Points on a hilly landscape, in no order, each with its height.
From any point a ball rolls to the lowest of the 2 points nearest to it. It stops when none of these is lower. Distance is the straight distance between rows; heights are no part of it.
k509 (h 6.23): [51, 3, 8, 1, -33, -10, 0, -27, -2, -2, 18, -8, 3, -3, 12, 11, -16, 24, -15, -1, 20, -28, -2]
k982 (h 4.15): [9, 12, -20, 2, 8, -27, -5, 32, -34, 3, 30, -15, -10, -1, -24, 25, 7, 28, 21, -23, -7, 2, 19]
k714 (h 2.30): [13, 13, -5, -3, -31, -9, -17, -20, -58, 42, 4, -5, 33, -14, 35, 17, -9, -7, 4, -54, -10, 1, -14]
k892 (h 6.53): [-21, -13, 10, 12, -20, 1, 6, -2, 78, 33, -22, -23, -43, -32, -15, 4, -13, 23, -3, -4, 10, -47, 15]
k864 (h 1.03): [34, 41, -2, 1, -52, -10, -29, 34, 25, -17, 62, -33, 18, 0, -13, 9, 12, -1, -31, 9, 7, 21, 31]
k392 (h 5.35): [-5, 10, 27, -3, 27, 4, -18, 29, 2, 11, -3, 19, 7, 26, -25, 7, -66, 6, 33, 3, 7, -22, 34]
k862 (h 4.53): [-17, -13, -11, -16, 5, -26, -4, 12, 54, -25, -21, 0, 14, -24, -19, -14, -6, -28, -11, 60, -25, 17, -23]
k350 (h 6.71): [-6, 18, 3, 9, -3, 11, 2, 5, -21, -44, 37, -18, 11, 44, -2, 11, 7, 8, -12, 18, 69, -24, 1]
k718 (h 1.80): [36, 37, -7, 17, -58, 2, -31, 27, 2, 12, 41, -51, 57, 15, -7, -7, -4, -24, -14, -12, -1, 24, 11]
k519 (h 2.46): [-10, -32, -48, 5, 40, 9, 10, 32, -30, 27, -36, -2, 14, -8, -34, -23, -16, -22, 0, -28, -7, 10, -17]
k938 (h 3.76): [14, -4, 4, 7, -1, -22, -6, 13, -6, -22, 47, 16, -21, 10, -22, 52, 15, 32, 38, -12, -1, 30, 4]
k303 (h 1.28): [22, 23, 2, -8, -54, -12, -50, 7, -33, 35, 26, -33, 58, 8, 18, 11, -18, -15, 27, -18, -5, 29, -3]
k985 (h 5.13): [-34, 18, 36, -19, 8, 17, -38, 46, 19, -9, 34, 20, 8, 61, -9, -7, -60, -26, 1, 12, -3, -14, 15]
k305 (h 4.99): [10, 20, -16, -2, -19, -9, -4, 1, 22, -25, -9, -44, 24, -22, -21, -34, -23, -43, -24, 50, -16, 3, -35]
k893 (h 3.18): [16, 23, 42, 1, -41, -25, 20, -24, -29, -7, 38, -2, -9, 15, 2, 36, 31, 34, 22, -14, -5, 27, 18]
k687 (h 4.57): [26, -1, -36, -25, -3, -15, 9, -29, -63, -15, 13, -35, -23, -16, 51, -19, 64, 5, -23, 18, -4, 1, -4]
k616 (h 4.26): [-30, -1, -11, 4, 33, 45, -49, 21, 47, 6, 19, 47, -10, -1, 3, -13, -25, 9, -16, -35, 3, -28, -7]
k572 (h 7.10): [-44, -15, 46, 7, 0, 42, -26, 12, 49, 19, 2, 19, -33, 23, -8, 17, -16, 18, 37, -14, 22, -38, 25]
k137 (h 2.17): [-5, 39, 22, -18, -52, -28, 5, 14, -4, -14, 35, -41, 10, -7, -9, 24, 24, 6, -8, -12, 20, 10, 23]
k160 (h 5.36): [14, 34, -15, 1, 4, -14, -8, -5, 19, -26, 9, -25, 4, -32, -14, -19, -63, -16, -34, 7, -17, -9, -51]
k814 (h 6.48): [12, 4, 36, 11, -1, 37, 4, 9, 32, -56, 2, -28, 6, 44, 2, 4, -14, 25, 4, -5, 50, -30, -5]
k244 (h 6.13): [-16, -22, -19, 8, -15, 24, -17, -12, 45, 14, -7, -17, -13, -16, 0, -19, 31, 20, -6, 11, 18, -41, -4]
k646 (h 6.36): [-38, 28, 36, -14, -1, 9, -4, -34, 49, -31, -22, 24, 24, -4, 37, -20, -15, -27, -17, 25, -5, -1, -26]
k902 (h 6.57): [2, -28, -11, -2, 28, -9, 5, -23, 29, -40, 0, 35, 5, 2, 14, 12, 14, 25, 5, 32, 20, 8, -37]
k484 (h 2.47): [-12, -1, -7, 43, 16, 36, 22, -4, 18, 33, -24, 14, -11, 0, -5, -13, -19, -19, -39, -21, 12, -24, 9]
k589 (h 2.89): [-35, -4, -22, 7, 25, -48, 33, -7, 49, 0, -34, 8, -58, -26, -16, 1, 5, 31, -13, 26, -4, 0, 10]
k291 (h 3.54): [6, 4, -30, 26, 11, -25, 22, 30, -38, 33, 23, 20, -19, 0, -20, 39, 4, 6, -14, -41, -16, 18, 35]
k340 (h 7.80): [-20, -5, 5, -12, -40, -14, -30, -26, 9, 19, 1, 8, -12, -26, 19, 16, 22, -12, 17, 45, -1, 10, -7]
k65 (h 8.09): [-31, 4, 21, 12, 2, -25, -3, 23, 36, -44, 15, -1, -40, 14, -19, 52, -36, -7, 12, 36, 14, 30, -17]
k59 (h 1.59): [34, -11, -18, 29, 21, 0, 27, 4, -21, 25, -7, 44, 18, 2, -17, -1, -6, -20, -2, -30, -38, 66, -6]
k614 (h 8.20): [9, 13, 13, 25, -3, -25, 29, 36, 24, -40, 6, -19, -46, 18, -8, 49, -31, -5, -29, 8, 13, 24, 0]
k474 (h 4.12): [-28, -23, -41, -50, 38, -3, -10, 34, -37, -3, -26, 14, 37, -16, 28, -12, 16, -38, -15, 7, 0, 14, -5]
k299 (h 5.00): [9, 27, 40, -5, 33, -6, 18, 41, -4, -4, -33, 1, -19, 24, -2, 25, -56, 12, 2, -28, 10, -23, 43]
k955 (h 5.98): [10, -25, -19, -5, 26, -21, 29, -10, -3, -45, -9, 20, 31, 9, 31, 14, 0, 13, -35, -1, 21, -8, -36]
k993 (h 6.63): [-2, 26, 38, -2, -35, 3, 13, -41, 34, -4, -15, -9, -4, -17, 20, -10, -20, -4, -13, 11, 7, -23, -6]
k476 (h 7.58): [-44, -20, 29, -22, -49, 10, -49, -6, 12, 33, 15, 15, 8, 12, 5, 17, -1, -20, 19, 46, 14, -20, 9]
k637 (h 0.84): [9, 14, 20, -3, 38, -8, 40, 7, -29, 7, -36, 11, 27, 16, -35, -17, -1, 0, 32, 4, -12, -3, 43]
k463 (h 7.35): [-58, -22, 36, 19, -18, 48, -23, -18, 15, 30, 2, 25, -1, 37, -8, -10, 22, -12, 35, 22, 22, -28, 18]
k526 (h 3.41): [-14, -37, -30, -14, 44, 36, 9, 22, -32, 27, -49, -4, -6, -4, -16, -44, 4, -43, 38, -7, -17, 50, -8]
k634 (h 4.60): [9, 9, 0, 24, -18, 12, 2, -9, -19, 23, 3, 21, -4, -3, -14, -7, 39, -42, 9, 30, -34, 47, 22]
k529 (h 4.33): [17, -5, 32, -15, 6, -15, 32, 13, 0, 11, -21, -3, 25, 10, 13, 36, -36, 34, 11, -52, 6, -26, 22]
k266 (h 3.19): [5, 2, -31, -23, -5, -7, -26, 3, -56, 13, -5, 2, 41, -16, 40, 4, -6, -40, -11, -7, -11, 13, -18]
k496 (h 3.65): [25, -14, -15, -9, -1, -10, 14, -60, -41, 3, -12, -1, -10, -16, 40, -27, 41, 8, -23, 5, -21, 17, -33]
k477 (h 5.71): [50, 37, -2, -6, 8, -8, -10, 10, 20, -42, 29, -22, 15, -17, -27, -18, -45, 13, -4, -18, -31, 5, -27]
k184 (h 2.59): [29, 7, -7, 15, 31, -16, 25, 4, -24, 6, 12, 50, 0, 3, 13, 28, -30, 7, -28, -46, -22, 30, -5]
k41 (h 4.81): [-41, -8, 10, 6, 38, 36, -36, 35, 30, -9, 17, 47, -23, 45, 2, 3, -41, -9, -18, 11, 18, -21, 0]
k579 (h 5.11): [-24, -20, -48, -22, 51, -27, 17, 3, -29, -31, -30, 12, 22, -6, 17, -11, 18, -5, -20, 4, 15, 5, -36]
k969 (h 5.63): [-20, 15, -6, 4, 16, -33, 49, -7, -24, -19, -11, -27, -24, -5, -13, 0, 15, 22, -23, -1, 13, -27, 0]
k940 (h 5.20): [-27, -20, 3, -35, 3, 33, -36, 26, 38, 28, -17, 35, 34, -11, 13, -32, 34, -27, 0, 11, -31, 3, 24]
k12 (h 2.36): [34, -23, 15, 20, 14, 4, 41, -26, -42, 23, -27, -2, 21, 21, -19, -17, 1, 27, 34, -37, -15, -1, 3]
k554 (h 5.62): [30, -15, -12, -5, -35, 26, -23, -33, 28, 6, -7, -14, 13, -24, 38, -25, 48, 5, -15, 19, 11, -32, -10]
k232 (h 1.92): [-24, 14, -21, 29, 17, -28, 8, -8, 46, -10, -6, -9, -89, -11, -17, 19, -35, 43, -5, 11, 14, -12, -4]
k538 (h 7.96): [-23, -2, 17, 7, -31, -31, -29, -24, 23, 4, 21, 23, -31, -9, -11, 47, -30, -15, 19, 61, 3, 30, -17]
k897 (h 5.26): [35, 23, -24, -7, -12, -11, -5, -27, -84, -25, 29, -33, 6, 8, 8, -16, 24, -2, -5, 25, 17, -8, -12]
k333 (h 5.86): [-53, 17, 37, -37, 19, 15, -19, -8, 29, 0, -21, 47, 33, -15, 27, -14, 2, -18, 0, 2, -15, -18, -1]
k121 (h 3.82): [35, 53, 56, -10, -34, -4, -1, -41, -14, -11, 42, 26, 9, 4, 44, 22, 23, 26, -6, -23, -7, 22, 19]
k580 (h 5.79): [51, -10, -17, 0, -26, -8, -5, -15, -57, 11, 24, -12, 20, 14, 17, 18, 27, 25, 4, 3, 24, -19, 16]
k306 (h 6.10): [50, 24, 14, -7, 4, 10, 1, 25, 27, -60, 30, -27, 17, 21, 5, -4, -20, 37, -9, -35, 11, -8, -6]
k30 (h 5.22): [-11, 36, 7, 3, 1, -16, 29, -16, -18, -14, 2, -41, -40, -13, -42, -28, 27, 11, 14, 11, -11, -14, 10]
k937 (h 4.19): [-1, -3, -14, 32, -6, -13, 25, -15, -30, 42, 3, 22, -49, -21, -14, 15, 41, -3, -8, -18, -28, 36, 20]
k54 (h 3.81): [-22, -33, -32, -13, 26, -29, 25, 15, 39, 3, -50, -9, -24, -36, -32, -19, 19, 1, 16, 36, -23, 15, -2]
k106 (h 3.39): [26, -37, 40, 15, -13, 0, 53, -8, 15, 14, -26, 5, 14, 14, -6, 25, 8, 26, 17, -27, -8, 5, 13]
k871 (h 1.07): [9, -5, -33, 20, 13, 9, 8, 34, -2, 38, -24, -12, 5, -16, -38, -20, -20, -14, -14, -16, -16, -21, 23]
k878 (h 6.84): [-43, -7, 22, 11, -4, 23, -1, 17, 40, 35, -13, -3, -22, -14, -39, 0, 13, 10, 37, -24, -15, -25, 32]
k468 (h 4.58): [-19, -54, -21, -29, 9, 44, -52, 22, 2, 26, -12, 1, 24, 1, 19, -25, 28, -18, 30, 5, 7, -7, 2]
k126 (h 6.24): [-18, 7, 8, 27, 3, 3, 58, -21, -38, -44, 7, -30, 8, 45, 1, 3, 40, 15, -15, -10, 44, -21, -3]
k29 (h 2.68): [53, -28, -22, 0, 10, -6, 12, -27, -36, 5, -12, 2, 4, -25, 3, -21, 4, -1, -6, -10, -45, 41, -36]
k821 (h 4.75): [44, -24, -19, -24, 0, 27, -16, -48, -13, 3, -4, 19, 8, -21, 56, -41, 58, 21, -6, 5, -3, -9, -18]
k465 (h 3.42): [-15, -14, -3, 17, 12, 25, -7, -7, 25, 6, -8, 23, 0, -6, 17, 11, -25, 2, -12, -45, 11, -15, -25]
k748 (h 4.90): [-4, 7, -1, 0, 3, 8, 9, -20, -27, -6, -12, -17, -33, -13, -18, -35, 40, -22, 36, 23, -27, 23, 4]
k7 (h 4.00): [-23, -61, -41, -12, 25, 45, -27, 13, -29, 35, -22, -19, -13, 3, 7, -43, -5, -54, 29, 18, 8, 7, -5]

Where does a ball stop that starts at each point below?
k392 -> k637
k902 -> k303
k940 -> k871
k955 -> k303
k350 -> k291
k814 -> k232
k985 -> k871

Call two points neighbours if one is among the 2 nearest of the other. Go from one point of each pair to the other, from neighbour to neighbour, staying as low as possible. Name the highest point that can't be avoided.
k59 and k893 -> k982
k232 and k291 -> k892
k864 and k637 -> k993
k637 and k871 -> k392
k864 and k303 -> k718
